Each row is a point on a landscape with many valleys, with its height.
A ball rolls from a point to the lowest of its 5 nearest points, and stops where none of them is lower. Distance is the straight distance between rows; heights are no part of it.
J238 (h 14.1): [-30 -38  -7 -15 -29  29 -47 -24  20]
J218 (h 55.4): [ 55  20 -16  26 -69  17 -46   5 -13]
J864 (h 15.9): [ 49   2  22  18 -11 -35  17  29 -13]
J936 (h 32.8): [ 24  22   9 -15  15 -37  59  28  11]
J507 (h 15.1): [ 51  23  14 -13  -8 -53  50  37  -1]
J490 (h 39.5): [ 19  37  -1 -23  31 -15  50  21  15]
J871 (h 35.6): [ 23 -38  33   6 -30 -23  49  43  -8]
J950 (h 25.7): [ 22 -43   4  11 -64   8  21  31 -20]
J656 (h 35.8): [ -1  50   1   8  52   7   5 -23  13]
J684 (h 32.1): [-40 -12 -10   0  22  11 -22 -23  -9]
J275 (h 39.4): [ -4  14   6 -35  31  -7  65  26  23]
J74 (h 14.3): [ -2 -39  18   5 -20  -2  15  24 -17]
J583 (h 9.1): [ 48   8   4  32 -18 -15  -8  15 -30]
J463 (h 83.3): [-49  -6   8   2  39   8  13 -28   3]
J76 (h 18.4): [ -4 -19  -5   8 -71  24 -27  -4  13]
J468 (h 14.8): [-33 -50  -7 -20 -34  27 -27 -10  15]
J446 (h 40.0): [-22  33   9  -1  60  14  20 -27  16]
J83 (h 28.9): [ 29 -17  -6  17 -72  16 -11  24  -8]
J171 (h 34.7): [ 24  56  -7 -11  66  13  14  -1  19]
J947 (h 8.2): [ 24   3 -11  21 -76  18 -30   2  -6]
J203 (h 14.4): [-35 -30 -10 -11  -2  18 -38 -19  -5]
J643 (h 44.2): [-25 -26  11   5   1  -5  16   7  -9]
J612 (h 21.6): [-35   4 -24   3  32  11 -48 -40 -10]
J464 (h 17.6): [ -4   6 -23   6  -3  14 -67 -27  -3]
J802 (h 20.7): [ -6 -49   6  -2 -45  17   8  20 -11]
J209 (h 16.5): [-26 -46  -7  -8 -65  31 -24  -8  26]
J783 (h 40.5): [-45  -8 -17  -4  35  16 -18 -36  -7]
J13 (h 23.1): [ 55  49  -8 -17  22 -36  51  26   3]
J25 (h 44.4): [-22 -10   1   3  13   3 -16  -9 -18]
J169 (h 28.0): [ 24  32   8  22  14 -29   4   3 -14]
J577 (h 31.5): [  9  -8  13  10  -3  -9   3   9 -15]
J376 (h 15.5): [ 24 -19   7  18 -25  -2   4  27 -26]
J859 (h 27.6): [ 17  43   0  -2  33 -16  34   6  15]
J849 (h 44.8): [-18  33 -12  18  58  19 -14 -45  -6]
J993 (h 14.6): [ 20  30   7   6  19 -29  25  17   5]
J250 (h 24.8): [-22  22 -33  15  24   8 -64 -43 -21]
J600 (h 15.4): [  7  20 -21  12   8   7 -52 -17 -22]
J737 (h 16.9): [ -8 -43  -5  -7 -48  23 -11   7  -5]
J290 (h 48.1): [ -9   7  10   7  17 -25  16   5  -4]
J389 (h 12.2): [  1 -10 -13  -2 -25  22 -61 -27   7]
J775 (h 15.2): [  6   1 -14   6 -15  17 -54 -11 -20]
J266 (h 26.2): [ -1 -31  31  -7 -13 -27  48  35   7]
J89 (h 32.3): [-40   1  16 -18  32   1  49   4  27]
J921 (h 68.8): [-61 -30   6  -6  25   9   6 -17  -5]
J443 (h 38.5): [-19   9   7 -31  47   0  63  18  34]
J104 (h 35.0): [  3  37  -3 -33  84  28  29  -7  29]
J677 (h 25.6): [ 28  12   2  22  -2 -13 -18   0 -29]
J660 (h 4.1): [-17 -19  26 -12   7 -22  49  24  14]
J228 (h 16.8): [ 15 -10  -8   6 -44  20 -38  -3  -8]
J848 (h 34.8): [  7  25  -3 -22  42  -4  48  13  25]
J504 (h 43.0): [ 48  -6 -10  24 -69   7  -6  25 -19]
J232 (h 51.0): [ 28   1   9 -30 -12 -51  69  43   7]
J409 (h 73.9): [-30  14   4  10  42   6   6 -31  -4]
J488 (h 49.6): [-44  10  10 -13  47  13  37 -10  27]
J137 (h 36.7): [-23  28   7 -22  69  22  36 -13  28]
J97 (h 13.5): [-23 -18 -14 -11 -17  19 -63 -31  13]
J445 (h 16.2): [-20  -5 -17  -1   5  11 -49 -23  -9]
J437 (h 30.5): [ -7  16  -2  19  17  -7 -15 -11 -21]
J707 (h 17.4): [-61 -51 -10 -26  -1  25 -41 -26  14]
J220 (h 15.3): [ 63  30  10  -5  -7 -58  33  30  -9]
J95 (h 19.5): [  6 -28  -8   7 -80  23  -6  17   4]
J863 (h 29.1): [-21   8 -31  -3  13   8 -84 -48   6]
J268 (h 59.4): [-28  15  16   1  35  -2  25 -13  17]
J711 (h 28.2): [ 37   4 -16  23 -37  11 -38   6 -22]
J607 (h 16.4): [ 48  37  11  11  10 -41  26  23  -1]
J776 (h 25.8): [ 15  -5  26  10  -5 -36  28  24  -5]
J897 (h 13.9): [-31 -23 -19  -9  -8  21 -71 -47  16]
J964 (h 21.4): [ 39 -25  26  18 -34 -22  26  31 -19]

Two balls start at each pair of points below. Name the first point that both come to, or write never.
J848 and J104 -> J859
J737 and J209 -> J238
J921 and J25 -> J203

Where does a ball stop that starts at each point below?
J656 -> J993
J463 -> J389
J849 -> J389
